A landscape with many peaks, sampled at points; each row gives a point and its height.
A climber steps from a point to whichever of its 2 nearest points has the largest rise for the distance, and stops where none of them is higher. Distance is the straight distance between rows; heights are no part of it.
Kal h=4.77: [148 145 118 175 147  83 107 133  90 169 105 110 117 141  93 156 108 119
 115 146  98 154 149  93 165  85 125 116 107 127 128  69 182 197 154 130
  73 172 181 130 130 108]
funoz h=2.91: [158 126 103 120 158  97  89 127 121 140  99 133 118 134  96 125 103  91
 103 139 139 112  83 110 143 141 109 137 138 144  73 126 127 119  78 135
  73 122 136 117 125  97]
Vin h=1.72: [103  88 127 150 118  86 139 142 133  90 171 102  81 162  93  59 127 129
 142 157 191 136  86  75 123 125  94 140 148 137 113 187 110  92 134 188
 129  86  96 122 150 120]
vus h=2.18: [ 92 141 146 123 121 115 162 120 151 123 159 134 120 117 188 159 120 193
 130 116 134 110 180 111 101 110  71 204 185 128 135 118 171 134 154  37
 151 144 119 123 128 187]
zoz h=0.47: [126 144 147 141 167 113 103 110 137 148 115 191  77 154 133  88 111 149
  94 132 156 121 124  73 138 162  62 154 157 143 102 138 103 144 162 124
  70  99 103 130 123 142]
danek h=4.61: [145 103 205 204 170 123 109  97 124 121 133 172 121 125 121 122 133 125
 126 135 113 167 141  78 139 122 116 144 139 123 107 193  79 180 163 186
 142  94 177 110 111  92]
netut h=5.19: [133 136 147 214 159 108 105 117 105 183 109 158  99 148  93 124 117 120
 130 137 103 173 118  88 160 144 110  93 116 139 148 120 141 190 158 136
  93 151 153 146 131 108]
Belo h=4.72: [142 106 153 204 126  97 117  92 128 185 143 153 164 106 151 169 149 133
 128 123  69 112 127  74 121 113 164 139 128 125 144 111  97 170  87 116
 141 142 189 109 140  99]
lini h=3.62: [150  91 114 150 153  74 139  75 149 117 141 109 138 113  69 151  94  96
 105 137 127 135 107 111  74 142 100  81 133 131  74 140 128 130  63 105
 117 105 165  74  84  94]
Tep h=3.69: [139 132 133 176 144 144 128 128 140 170 101 150 140 122 125 141 141  81
 125 129  76 126  95 134 128 144 175 101 123 116 147 141  88 129  98 132
 118 118 157 126 126  87]
Soka h=3.24: [140 148 168 173 133 152 148 128 124 119 116 138 136 106 160 152 161 120
 124 106  66 156 164 143 125 104 202 149  99 107 154 156  90 162 164 172
 157 129 161 155 120 113]
Ligo h=4.95: [108 115 163 204 117 103 175 128 127 164 154 161 122 101 158 191 161 138
 136 122  85 136 124  94  81 120 150 189 174 110 136 131 119 141  94  96
 137 114 186 105 138 104]
lona h=4.20: [139 160 119 129 124 191 118 121 137 166  90 178 132 149 181 107 147 144
 121 118 111 105 158 148 170 126 153 125 120 145 167 125  84 132 156 145
 135 126 111 176 158 147]
Teb h=2.84: [ 96 122 158 140 104 132 146 153 108  74 144 140  97 144 149 105 185 123
 146 119 143 145 129 113 130 111 160 162 133 117 156 180  93 101 160 198
 172  95 113 142 166 111]
benab h=3.98: [149 113 168 112 141  58 104 125  88 118 157 127 181 103 115 173 144 142
 128 127 117 121 143  54 104  85 136 182 144 144  75 118 135 153  85 147
 127 131 185  75 137  94]
kasor h=2.72: [ 99 124 143 164 136 111 155 147 121 107 161 127 111 140 149 117 145 145
 140 129 161 135 151 100 115 111 114 182 140 131 147 158 133 125 155 147
 149 118 131 121 147 121]
dis h=1.37: [ 95  87 132 169 101  78 172 147 109 103 199  92 179 123  95 136 149 124
 171 129 165 156 123  92  89  87 134 144 127 141 138 159 149 121 102 165
 184 158 179  98 154 121]
pifed h=2.39: [161 126 103 100  92 208 118 131 141 166 145 145 168 102 145 101 153 118
 157 135 131  99  80 220 150 121 194  93 147 143 149 135  76  93 122 117
 149 124 108 113 167 143]
ruduk h=0.89: [128 112 134 155 136  87  78 136 117 159 136 161 116 149 145 112 161 142
 138 143 145 116 114  40 160 103 133 183 127 171 131 161 102 135 127 182
 120 140 145 139 188 116]
pepu h=5.14: [112 151  85 145 132 109 123 147 124 123  94 100  95 169 129 109 126 123
 118 141 137 133 139 128 154 116 127 141  91 145 149 119 154 130 152 153
  99 160 122 175 142 128]
gal h=4.82: [125 147  84  68  96 176 112 114 144 153  82 140 139 158 199 110 155 147
 102 128 138  64 142 134 163  97 151 174 107 159 160 120 117  99 151 124
 126 148 106 199 165 179]
fova h=1.74: [101 181 129  40 121 168 114 166  99 149 156 157 150 138 122  97 163 140
 135 145 193 116 104 141 153 150  91 163 156 154 135 113 144  82 165 104
 100 160  87 170 187 184]
Zaba h=3.67: [162  70 121 125 126 140 134  58 168  64 108 111 116 127 157 129 109 123
 104  92  94 108 149 138 115 117 158 107 105 109 138 156  69 126 109 172
 194  97 112 133  94 116]
Vurin h=2.35: [ 91 174 146 113 126 161 135 148 143  73 129 106 123 150 172 127 118 154
 121 129 138 135 191 147 142 106 101 172 128 129 138 135 164 134 195  99
 132 136 115 163 118 165]
pado h=2.20: [ 80 119 142  87  91 119 147 146 107  60 189 121 154 135 106  68 131 152
 172 122 184 142 114 139 130 162  93 103 127 106 129 133 162 101 143 124
 180 146  76 113 155 183]
Lod h=3.37: [144 118 136  56 116 163 139 138 148 121 180 123 173  85 130 147 138 141
 127 116 183 104  98 186 127 141 100 168 157 131 119 122 131  94 108  81
 129 152 102  93 137 185]
zute h=2.67: [105  92 145 132 101 129 154 134 111  30 154  89 101 152  95 102 162 102
 151 135 139 157 127 114 133  94 170  98  97 121 157 182 100 107 178 217
 179 109 106 157 157 109]
Zinir h=1.50: [127 109 170 107 144  54 101 126  82  76 130 150 154 113  75 131 152 110
 113 131 100 130 121  51 109 134 133 103 106 143  85 135 110 132  83 192
 148 103 162 127 150  52]
sidi h=2.69: [156 185 135 100 116 149  79 176 102 180  71 105 188  85 111 162 142  90
 130 139  84 128 150 150 127 129 182  95 100 107 131  78 174 150  93 133
  90 146 159 133 103  87]
zafil h=2.62: [106 189 122  55 121 149 119 146 148  98  88  94 113 137 169 142 119 153
 110 136 114  86 182 151 124 121  84 185 137 129 131 104 174 123 175  56
  97 148 102 179 107 163]
vuna h=1.24: [ 89 133  83 110  92 146 148 129 139 138 137 139 129 180 134  61 107 165
 156 119 170 132 128 121 148 154  86  63 115 145 172  95 172  91 160  97
 169 164  72 172 163 200]
duku h=2.51: [148 190 127 103 136 140  78 160  86 204  75 150 142 105 132 154 170 106
 110 138  92 109 123 112 159 135 159 139 119 133 124  84 149 134 105 120
  80 154 140 136 153 113]
kul h=2.16: [101 165 188  87 134 133 146 148 118  80 128 119 121 105 175 172 134 172
 109 106 117 119 195 134  96 120  92 212 154 101 125 124 171 141 164  70
 139 104 127 134  97 148]
pubi h=3.89: [158  98 101 161 140 151  96 120 131 147 106 156 111 139  73  86 117  84
 141 156 137 124  55 155 173 141 133  49 136 159 112 157  74  98 119 156
 121 102 121 114 136  88]
bapo h=4.63: [100 177  88 111 116 153 129 144 137  88  73  97  70 186 128  90 110 120
 114 147 135 134 143 162 161 113 106 132 103 128 142 110 152 116 186 117
  89 123 100 210 127 142]
zoti h=2.58: [ 84 141 156 128 144 107 153 169 120  80 153 103  71 151 132 111 109 157
 130 143 184 159 158  98 104 115  60 176 165 113 111 183 149 112 178 134
 135  78 106 126 124 133]
vozum h=0.58: [175  77  89 159 123 151 111  96 177 101 114 109  95 183 123  84  94 125
 126 147 161 134  99 145 164 107 127  88 121 161 133 165  81 110 126 183
 127 127 100 139 122 140]
Pazu h=0.54: [112 176 154 142 171 172 124 112 128 145 100 186  84 176 135  95 104 160
 109 137 134 164 145 118 159 160  65 116 141 139 117 120 121 153 192 116
  93 102  93 149 119 154]
Bup h=2.71: [149 151 142 176 142 153 138 125 136 165 114 108 187  89 109 161 119 107
 135 125  87 163 160 165 106 136 149  74  98  91 148 104 152 175 118 108
 122 151 162 107  65 111]
lamip h=3.53: [164 120  54 117  95 166 123 117 173 148  60  58  87 167 139  79  43 122
 115 147 126 107 105 204 142 109 143 113 104 109 132 118 114 112 127  99
  82 123  94 158  96 135]
digi h=1.95: [145 121 141  89 130 198 130 114 141  56 129 127 103 133 140  92 118 136
 129 120 143 131 145 196 150 135 140 100 125 114 120 154  82 113 175 166
 158  81  62 110 111 151]
nado h=3.14: [147 138 134 112 128 165 121 115 156 198 140 152 175  88 179 150 121 162
 119 107 133 109 129 156 136 133 123 166 154 136 139 111 107 149 102  78
 120 148 146 109 131 168]
fofu h=1.03: [152 150 149 186 136 114  91 126 102 209 136 165 155 113 149 172 164 145
 144 146 105 137 126  92 172  77 161 163 148 134 137  96 133 198 163 127
  90 161 167  94 169 127]
zota h=3.15: [177  82  76 106 127 109  98 100 159 131 120  94 130 139 104 117  90  83
 109 162 114  91  71 153 118 117 140 124 130 135  63 147  89 100  71 130
  88 115 117  89 112  97]
kure h=2.42: [ 93 121 143  93 103 136 146 161  95  34 171  96 119 146  95  86 143 109
 152 137 170 146 118 159 143 122 142 111 103 105 123 148 140 108 173 169
 170 130  80 119 143 135]
tazu h=2.90: [100 173 160 149 126 160 149 154 127 194 172 175 136  93 141 207 168 157
 171 143 119 199 144 165 120 143 128 147 183 111 141  84 182 136 145  43
 113 152 145 125 120 179]
Disu h=3.41: [154 109 138 121 108 137 128 103 149 118 149 142 192  95 182 142 136 154
 128  94 131 106 134 151 130 117 151 168 126 139 123 139  84 150  88 132
 180 144 150 102 125 142]
Nog h=3.23: [171 145 100  97 103 216 120 131 182 172  71  74 134 114 170  96  74 110
 116 129 118 105 145 213 136 123 161 103 113  98 158 120 102 113 147  99
  96 112  82 137 100 132]
nufoz h=0.28: [137 141  79 145 158 128 123 156 160 178 131 120 107 132 116 144 142  81
 129 177 134 125  85 148 102 137 142 192 165 126  96 158 129 113 115 105
  60 119 130 106 119 109]
benud h=3.92: [163  91  93  97 142  78 122  78 143  83  92  77 122 160 117 113  80 117
  82 120 118  99 132 103 124 120 129 112  80 138 106 124 124 129  86 164
 134 116 142 143 103  95]
geg h=2.87: [178 168 142 117 112 167  99 136 135 181  75  87 191  78 120 138  85  99
 120 120  79 127 168 164 101 142 168  72  78  71 134  90 134 161  92 110
  93 115 157 117  67  76]
takun h=5.01: [148 139 141 142 160 122  92 136  82 174 103 179 164 120 117 113 108 151
 136  96 138 142 149 105 174 160 101  44 104 153 142 101 140 167 127 131
 153 151 131 125 132 140]
natel h=0.69: [ 91 137  97 158 118 160 175 144 163 145 135 125  76 143 124 134 120 114
 149 134 103 139 107 173 101 161 132  89 138 103 163 118 140  88 142  70
 132 111  86 143 123 143]
Gop h=1.10: [122 112  83 122 117 122 149 107 136 129  85 105  98 168 130  76  62 159
 112  92 146 116 140 132 154 155  69  45  97 147 160  95 158 117 140  94
 155 142  91 171 118 168]
gerev h=1.86: [ 88  85  90 124  92 113 164 148 136 111 198 105 108 157 115  87 143 129
 153 157 203 123  78 109 112 114 105 167 155 132 122 173 140  73 131 129
 143 127  97  98 170 143]
koruz h=4.22: [ 93 130 111  79  77 137 126 140 130 124 137 123 139 148 194 107 179 154
 124 126 150  74 151 118 134  90 139 231 132 138 151 133 138  99 162 107
 154 152 114 174 183 174]
Gir h=0.72: [103  27 130 162  92  67 142  93 136  78 196  89 146 152  82  68 123 147
 169 130 151 122  82  83 125 136 132  77 112 154 140 172  85  97 106 193
 191 103 115 127 159 118]
Kabup h=3.11: [107 155 182 203 122 146 142 143  97 144 129 184 132 107 136 157 189 119
 167 116  88 175 116 138 137 138 176 115 138 129 165 156 100 158 154 157
 155 123 167 140 144 112]
Meko h=1.47: [116 173 141  54 128 120  91 160 101 135 145 137 147 139 131  85 126 168
 127 136 180 127 151 105 182 138  62 161 125 164 130  99 173 122 166 130
  84 173  88 157 167 186]
suvak h=3.50: [124  94  87 109  86 103 131 148 107  94 182  86 180 133  82 112 169  89
 161 157 158 113  81 137 121  89 171 130 115 157 105 143 141  83  96 163
 149 172 131  91 164 107]
badu h=0.95: [144 144 159 177 153 119  87 135  89 171 122 195 102 147 153 127 172 133
 126 147 101 132 125  64 178  95 153 175 138 139 139 137 100 167 167 165
  88 130 151 141 179 117]
zom h=1.83: [ 67 179 135  74 115 116 148 160 110  81 133 137  91 149 139 134 145 151
 136 123 128 114 142 101 107 147  86 158 150 108 126 105 180  80 162  80
 129 124  87 152 142 151]
gamav h=3.90: [149  91 154  84 139 124 140  92 133  34 137 106 132 114 169 115 114 140
 102  98 133 106 172 122 111 102 121 164 121 126 119 163  98 137 136 177
 190 104 113 113 104 133]
zat h=4.13: [117 157 125 103 144 128 127 160 111 121 132 136 116 105  85 143 127 114
 123 130 154 148 117 150 121 172 106  84 132 122 101 113 171 122 121 107
 113 133 108 111 107 137]
Gel h=3.26: [153 174  89  96 145 150  94 157 112 175  75 140 124 145 121  82  59 150
 104 133 179 139 144 143 185 129  68 106 122 165 123  83 172 128 138  95
  80 156 119 159 123 155]
sev h=1.66: [ 74 157  89  73 105 121 147 163 132 141 125 135  85 134 128 143 149 125
 149 122 124 108 126 115 108 160 109 104 135  99 140  67 189  57 108  56
 138 142  79 158 147 156]
vef h=0.35: [135 165 134 142 181 142 110 150 132 161 118 138  92 135 133 150 128 113
 106 171 133 140 120 129 122 133 108 214 175 116 101 133 144 160 156 111
  44 104 141 116 109 123]
Sov h=4.89: [123  94 185 216 170 105 120  88 121 139 125 158 109 139  77 104 111 121
 135 123 111 179 123  62 178 144 101  82 122 136 157 165 107 195 173 186
 115 111 178 142 117 113]
fuf h=3.86: [142  75 105 139 148  48 134  79 132 153 125 106 149 120  51 143  78  97
 106 115 114 133  94  88 105 158  93  22 109 151  92 100 142 135  45 108
 126 134 181 123  98  87]
fufe h=0.79: [ 99 104  72 151 116 114 188 129 160 132 149  80 107 142  92 147 100 104
 142 136 130 138 105 149  98 137 110  61 112 113 146 108 164 105 112  86
 134 166 116 137 117 134]
zug h=4.64: [145  61  95  89  79 150 123 124 137  67 169  88 124 138 140  97 174 111
 143 138 152  96 109 148 137  62 187 170 120 131 112 164  88  69 129 194
 176 118 113 108 174 125]
Vugi h=4.02: [167 118  60 123 109 147 103 151 125 137  95  69 104 137  71  91  83  75
 136 175 133 138  71 208 141 101 168  82 101 128  98 116 129 112 108 137
  65 123 134 138 114  82]
zini h=4.55: [140 134  89 149 123 154 124 124 156 156 147 121 172 147 159 112 117 153
 139 134 181 144 154 160 163 100 139 149 111 169 150 146 146 161 158 125
 126 185 138 130 138 189]
Gor h=5.54: [156 123 110 172 133 126 113 119 108 168  97 116 166 139 132 122 103 152
 136 103 140 141 163 116 169 123 128  59  83 164 179 113 152 167 128 137
 156 183 152 159 130 141]
dafe h=3.94: [164  90  96 145 133  62 133  74 146 113  87  53 157 161  85 126  57 100
  95 129 104 141 125 100 104  98 144 119  69 152  93 124 123 152  74 169
  89 146 212 159  90  70]
mer h=2.02: [ 71 109 117 102  83 118 173 149 123  71 185 104 115 139 131 111 152 140
 159 129 175 117 118 140  92 120 113 153 153 102 132 132 165  66 137  94
 177 129  91 109 151 161]
nobag h=4.39: [170  95 185 168 156  94 114 101 116 116 160 159 145 113 158 141 119 159
 125 109 119 134 155  85 120 105 119 177 158 124  99 165  93 181 128 159
 157  98 178  85 124 109]
gubav h=2.98: [ 98 120 170 178  89 121 166 144  85 104 163 167 135 111 127 143 189 123
 167 117 119 159 116 130 113 128 184 149 149 128 142 168  84 115 116 171
 181 117 168 129 168  94]
bez h=3.04: [168 160 113 103 130 176 119 137 142 145  52  83 139 114 148 119  84 105
 102 109  84 127 157 189 127 151 155  77  88  88 144 116 127 142 116 112
 118 109 109 141  77 107]
ton h=4.41: [142 140 132 166 135  90 134 126 123 143 118  69 159 113 100 175  98 114
 123 154  94 156 178 109  92  82 138 140  94 108 127  74 200 197 118 120
  71 166 188 114  87 106]
Sedi h=2.60: [ 99 150 173 180 118 133 166 157 133 144 185 121 139  86 140 198 134 166
 148 130 115 177 180 149  82 113 125 165 164  88 139 104 183 158 145  67
 123 143 162  92  93 154]
fopi h=4.24: [153 112 115 136 145 135  89 114 121 136  71 158 107 147 111  89 109 120
 105 122 121 122 102 108 178 152 129  59  97 146 133 126  89 119 114 184
 131 105 117 158 140 103]
fufis h=0.62: [ 92 178 121 156 157 173 160 136 149 129 109 166  79 161 147 118 124 133
 129 135 110 131 132 148 130 156 104 136 147 124 152 137 129 109 178  93
 113 100  91 151 113 145]
gib h=3.71: [128 116 173  91 127 102 130 152  97  94 162 112 167  96 149 151 150 139
 124 109 153 117 148  92 105  67 128 226 146 131  94 157 113 120  94 175
 155  94 177  90 146  91]
Tomiz h=4.62: [139 112 104  91 138 102 141 128 136  70 150  83 136 113  93 142 103 113
 126 128 155 116 127 164 107 136 117 104 117 127  87 136 150 118 101 122
 136 143 102  79  90 122]
danod h=1.28: [137 169 164  91 148 114  85 147  87 162 133 167 135 120 140 153 132 184
 131 120 150 114 166  86 190 114  91 148 142 141 126  79 147 169 173 116
  80 149 101 130 173 162]
dutek h=1.33: [ 93 120 159 112 137  98 163 126  91  76 114 111  86 132 109 143 157 105
 111 104  71 113 124  81 105 153 151 104  97 107 143 140 115 110 119 171
 151  81 122 152 135  62]
vub h=2.92: [128 174  83  60 145 126 113 139 131 130  74 117  99 162 141 109  77 149
 105 129 148 100 142 141 138 132  58 159 133 134 103  96 175 115 133  95
  85 146 100 160 102 151]
rud h=1.71: [ 83 159 164  91 128 111 140 138 125 100 140 171  93 110 140 115 128 173
 131  99 151 114 148 100 114 183  58 139 155 108 109 125 130 108 141  98
 141  94  78 131 125 166]
Rek h=2.57: [112 169 160 153 150 178 152 152 140 171 148 185 126 103 137 162 134 150
 145 116 131 171 135 173 113 182 102 116 181 108 133 113 148 139 151  58
 115 112 116 109  89 171]
pebi h=5.21: [114 125 201 206 126 127 162 114 111 175 156 150 139  97 124 212 158 131
 142 124  47 166 142 102  79 112 159 133 137  74 147 108 135 177 133  97
 123 121 206  93  99  97]
Veta h=1.14: [157 175 187 141 164 149  87 140  73 178 115 178 136 114 143 166 145 149
 135 138 120 140 145 103 194 100 123 144 152 118 122  96 150 206 185 114
  73 132 139 101 151 134]
Sevof h=1.11: [107  97  81  85  96 160 150  99 164 116  95 141  91 147 185 111 125 148
 113 117 117  50 115 141 111 127 124 143 134 117 147 117  96  71 129  85
 152 114  70 151 128 157]
Kizo h=1.20: [109 132 109  99 120 150 137 114 143 135  58 143  75 142 163 119 126 113
  89 108  77  67 130 130 120 162 135 100 116 105 158 111 105  94 130 100
 128  99  75 164 124 117]
limi h=2.17: [ 90 145 109  93 116 121 134 169  96 110 134 136  74 140 102 122 183  97
 134 147 120 100  75 108 124 140 158 140 134 125 116 127 117  66 123 150
 118 111  78 135 182  97]
Neru h=2.41: [ 87 159  99 131 125 154 170 141 179 151 160 130 117 130 170 145 127 154
 143 151 141 128 136 174 101 132  97 193 176 131 142 136 156 111 166  49
 124 136 103 137 130 187]
Gasu h=3.05: [118 137 131  93  91 140 125 168 104  95 191 127 164 100 101 129 201 102
 168 152 164 137  80 186 129 112 178 158 153 142 112 159 130  93 120 150
 136 141 130  94 162 122]
dut h=3.81: [171  90  71 112 104 173 122  98 153  88  52  73  40 184 124  73  84 125
 107 136 118 115 125 175 166  95 148  82  88 114 148 110  94 103 143 164
 103  99  92 186 102 123]
nuz h=0.65: [132  49 114 150 111 104 141  99 157  70 174  90 110 169  97  61  98 139
 145 128 179 136 105 131 156 130 118  72 109 154 139 174  94 121 146 182
 173 131  92 124 128 139]
Fabom h=3.68: [151  74 149 115 104 138 126  89 142  74 140 150 154 113 151 119 138 136
 134  91 116 103 118 145 132 130 170  95 119 134 120 157  42 116  94 160
 209 113 125 107 139 120]
dotiz h=0.90: [ 94 117  89 130 134  99 167 118 155 171 132 110 102 121 132 164  97 139
 134 114 120 143 150 118  94 154  86  95 122 118 141  77 193 116 105  56
 143 164 131 132 102 163]
Debi h=0.96: [127 128 109  43  93 176 134 124 161 149 112 122 139  86 179 131 122 145
 110 100 121  46 120 181 101 144 119 142 141 112 138 110 109  88 101  60
 133 121  77 130 124 178]
karit h=2.77: [118 139 114  87 126 185 155 151 161 128 165 107 131 117 141 142 135 123
 141 142 149 112 108 212 112 127 129 186 166 109 124 153 128  95 162  79
  99 119  82 115 124 162]
vime h=3.39: [167  92 131 137 160 115 104  97 173 104 128 116 155 101 111 143 103  84
 105 148 110 109 103 123  84 131 140 141 142 122  47 171  90 131  83 131
 109  98 159  70  85  77]
dofa h=3.48: [115 144 144 156 116 162 145 144 131 170 141 173 134  87 126 167 174 104
 157 132  86 144  83 175  99 173 175 104 169 105 146 127 105 114 103 101
 127 108 137 110 119 113]
Fesit h=5.55: [115 126 173 214 174 109 133 122  95 170 132 154 119 122  92 166 150  91
 135 143  71 170 121  89 120 130 130 116 131 107 137 119 143 180 140 110
 102 132 192 105 109  86]
mem h=5.02: [147 111 115 205 137 135 119  98 155 149 127 133 152 150 167 112 111 152
 138 116 131 155 151 122 160 103 150 124 100 154 168 146 114 181 156 147
 146 167 145 139 126 148]
Zefiz h=2.86: [123 138 123 120 135 145 136  96 150 194 132 193 126 122 189 137 115 190
 118 103 133  93 144 121 135 158  79 162 182 145 150 105 119 129 127  60
 121 130 107 122 141 193]
Zum h=2.01: [108 157 119  89 122 147 118 166 104 128 134 170 114 149 118  87 169 121
 149 142 168 128  90 118 163 150 129 122 128 152 132 124 114  91 139 155
 115 130  78 144 182 148]
Ful h=2.70: [127 126 124 102  84 165 118 143 103  97 149 138 147 115 118 113 176 109
 162 137 138 121  89 179 153 124 199  97 116 141 135 146  88  85 123 163
 161 126 109 121 166 124]
por h=4.18: [171  90 166 128 171  66  86  89 114 100 149 131 179 120 127 134 111 158
 109 121 134 122 155  46 121 113 110 147 122 156  72 137 112 189 105 161
 139 121 172  91 120 100]
Lafa h=3.57: [185 133  91 135 140 165  75 135 134 172  92 125 153 119 100 103 114  68
 142 173 133 129  70 191 159 125 158  87 131 149  99 148  98 110 100 149
 101 125 143 123 130  80]
dum h=3.91: [143 159 142 173 144 184 123 122 120 194  81 184 128 125 147 125 137 119
 117 122 102 129 117 151 158 153 151  89 127 141 166 127  92 152 133 120
 134 122 128 134 128 130]
todi h=1.61: [106 111 150 118 129  67 106 147 102  87 160 140 124 129  84  99 139 110
 134 142 162 118  83  63 119 141 118 127 144 132  91 176  92 106 102 191
 141  92 124 109 158  90]
fipu h=4.15: [132 123 107  96 124 169 117 118 150  71  60 102  41 180 142  97 132 112
 103 136 115 126 154 164 147 109 130 123 114 105 134 129 110 101 196 181
 114 102  81 203 123 135]
gam h=4.59: [184 135 128 125 144 110  59 117  94 149  62 143 149 133 110  79  67 138
 100 100 138 128 140  92 203 146 108  62  91 156 117 103 133 164 110 159
 122 142 147 163 122 103]
ref h=1.62: [ 90 128 166  97 142  75 155 143  96  82 180 142 107 101 107 136 128 150
 117 100 159 128 131  81  85 163  87 138 147 108 101 135 152 108 108 124
 155  87 107  88 115 126]
vitum h=1.27: [ 90 144 134 105 114 123 151 138 111  96  88 130 101 119 151 164 159 122
 108 100  59  87 140 126  99 142 159 139 104  97 144 119 119 111 121 126
 153 101  98 152 126 105]
Nifa h=0.84: [126  67 128 192 139  55 104  94 150 137 150 148 124 140 116 118 124 141
 131 129 136 109  97  40 127 133 103 136 129 156 118 158  94 134  92 169
 134 127 147 132 160 113]
lil h=3.40: [132 135 193 154 136 126 151 104 114 102 129 115 159  95 158 168 137 139
 109 102  56 151 192 115  99  95 177 150 111  97 139 127 117 183 139 141
 162 111 185 112  89  95]
Taba h=0.78: [120  37 114 173 126  43 155  89 150 125 163  93 154 157  87 112 114 139
 147 105 132 119 103  45 121 150 106  87 100 168 145 145 120 123  83 171
 155 136 152 150 150 114]
Galof h=2.76: [148 143 155 118 170  95  86 125  95 133 104 157 131 101  91 138 122 109
  95 116 117 124 115 102 118 173  99  99 127 120  62 119 131 145  85 129
  98  95 150  87  88  90]
fegal h=2.34: [ 93 177 109  98 134 126 117 174 102 171 102 153  94 134 125 157 183 106
 116 142 111 105  93 100 122 150 148 182 141 130 129 114 148  95 110 109
  77 125 113 148 165 109]
kib h=0.42: [139 138 134 131 167 110  94 127 121 140 104 141  87 145 161 133  96 149
  90 134 137 108 149  82 137 107  79 212 141 133  99 122 137 162 150 122
  78 118 128 115 125 123]
migot h=4.00: [130 117 110 120 129 131 137 140 142 150 183 138 161 120 130 121 136 149
 156 132 194 139 108 143 136 129  97 186 157 161 132 149 148 122 134 104
 131 172 126 100 142 184]
sugo h=1.44: [108 143  91  56  96 140 134 147 119 130 132 122 128 142 127 101 126 137
 137 126 162 109 126 142 153 147  98  90 116 124 137  83 190  80 129  79
 149 169  66 142 157 173]
Guk h=3.56: [149 130 155  90 160 112 129  92 121  72  99  98 140 119 145 150 118 119
  82 108  72 133 189 115  90 103 156 137  82  99 120 125 118 174 131 155
 144 102 152 135  81  97]
teret h=1.54: [102 135 175 113 125  80 147 157  99 124 187 174 126  78 111 170 153 161
 154 104 162 161 127 108 103 163  86 135 180 106 104 112 162 119 100 107
 150 131 142  87 130 158]
sokeb h=2.14: [132 154 107 135  84 203 144 140 155 185 156 132 183  83 168 145 165 127
 165 129 124 123 114 217 114 142 197 137 141 124 180 118  96 118 116  93
 141 136 127 131 141 151]
kel h=4.17: [160 106 125 177 148  75 141  87 141 130 125  57 173 141  81 149  73  93
 111 145 104 172 155 102  87  86 134 121  88 140 117 119 151 196  99 149
  85 165 214 121  74  88]
Meb h=4.01: [140  93  82 100  85 129 120 138 144  98 139  72 133 141 118 119 155  76
 129 158 118 100  94 145 118  74 210 144 102 135 111 143  97  78  98 180
 127 130 116 118 160  88]
bir h=3.25: [ 83 169 167 157 131 136 146 182  94 164 151 174 115  83 111 196 187 114
 164 139  96 188 116 156  88 163 156 145 177  99 134 105 174 113 133  99
 109 125 151 121 117 125]
Gumir h=2.63: [143 135 183 157 165 108 113 107 117 145 142 152 156  82  82 183 128  95
 107 143  90 157 109 110  76 152 128 117 155 103  68 118 139 161  91 113
  92  96 198  59  75  91]
kolav h=0.51: [165  99  97 170 143 200 129  73 204 147 111 157 113 164 167 101 111 129
 120 139 145 131 117 172 152 123 140 121 144 139 151 176  71 132 151 148
 138 110 104 129 114 161]
sifez h=3.70: [141 182 131  93 149 155 104 171 105 160 105 136 141 107 117 137 115 138
 127 130 157 156 147 164 154 144  88 120 134 143 122  92 190 145 133  93
  91 163 121 121 121 155]
sotu h=2.37: [134 169 164  84 139 202 145 156 162 149 140 134 141  77 147 174 141 144
 121 113 130 122 125 218  94 175 105 157 174 102 128 120 140 105 151  54
  98 103  92 112  97 171]
zaru h=2.13: [127 160 162 116 142 184 129 144 135  84 123 137 129 128 153 119 140 131
 130 128 149 155 144 180 144 126 136 155 129 125 128 164 107 139 189 165
 135 122 108 136 116 152]
Punuk h=4.21: [138  88  93  79 122 102 135  95 149  71 134  89 134 149 142 105  83 130
 104 114 161  94 138 130 109 115 111 133 101 131 113 143 121 120 112 132
 161 129  92 105 105 139]
zof h=4.03: [166  56 132  97  88 141  98  86 153  52 149 129 129 146 146  79 153 135
 136 116 145 107 119 116 155 109 167 114 107 138 128 166  60  92 117 219
 203 108 100 137 164 134]
zem h=4.58: [122 151  61 116 101 132 120 164 107 110 107  71 104 157  76 111 123  77
 130 158 145 137 100 167 148 104 159 101  93 141 132 110 163 104 128 155
  95 171 133 158 134 110]
fedu h=1.00: [130 134  70 138 133 118 142 120 145 171  69  85 107 147 135 129  58 131
 105 109 113 115 153 133 120 144  92  73 100 121 159  75 174 139 109  76
 123 160 125 172 100 132]
koni h=1.46: [ 82 111 160 166 101  64 178 145 100 123 213 147 137 107 111 161 161 160
 166 111 161 169 142  96  85 133 110 128 161 128 149 118 158 137 104 119
 171 163 171 102 140 148]
rubi h=1.41: [146 111 151  99 148  96 129 104 101  64  97 113 130 119  80 147 143  80
 103 116  78 114 121 113 112 138 158  68  93 126 107 127  96 120  94 177
 150  88 140 122 112  52]
dide h=4.45: [149 104 104 149 126  96 113 111 143 175 134 139 182 109 138 155 133 129
 133 114 101 126 129 104 124 129 143  93 116 148 130 104 123 144  59 114
 151 174 164 108 128 117]
zabo h=4.14: [168 111 109 146 156 101 114  96 128 195  96 133 153 103 101 141  80 116
 109 107 121 137 132 105 126 153  98  43 115 125 114  89 151 157  69  95
 132 139 171 105 100 111]
Mimuz h=2.55: [ 98 149 137 155 108 137 174 140 147 145 146 106 172  78 128 193 140 133
 153 121 108 170 178 169  75 134 157 114 120  92 159 102 170 155 115  87
 153 153 158 118  84 142]
demip h=3.72: [128 106 123 151 146  81 145  93 136  87 117  86 118 135 128 138 115 122
 103 121 100 121 170  85  97 101 131 148  89 138 140 139 127 159 110 161
 142 120 165 138 107 103]

Where does a climber stop that starts at each point below?
Gumir -> Fesit
badu -> pepu
duku -> pepu
kib -> zom
Sevof -> Teb
gubav -> Tomiz
nufoz -> Fesit
Mimuz -> pepu
Galof -> Fesit

Call two points neighbours if one is among the 2 nearest of the other. Go from one point of each pair to the other, from neighbour to neighbour, staying as high as possible. Name the lowest point that can't be avoided.
pepu and zug -> Vurin
pepu and Gor -> Lafa
zug and Fesit -> Zaba
gal and pepu -> Mimuz
Tomiz and Fesit -> benud
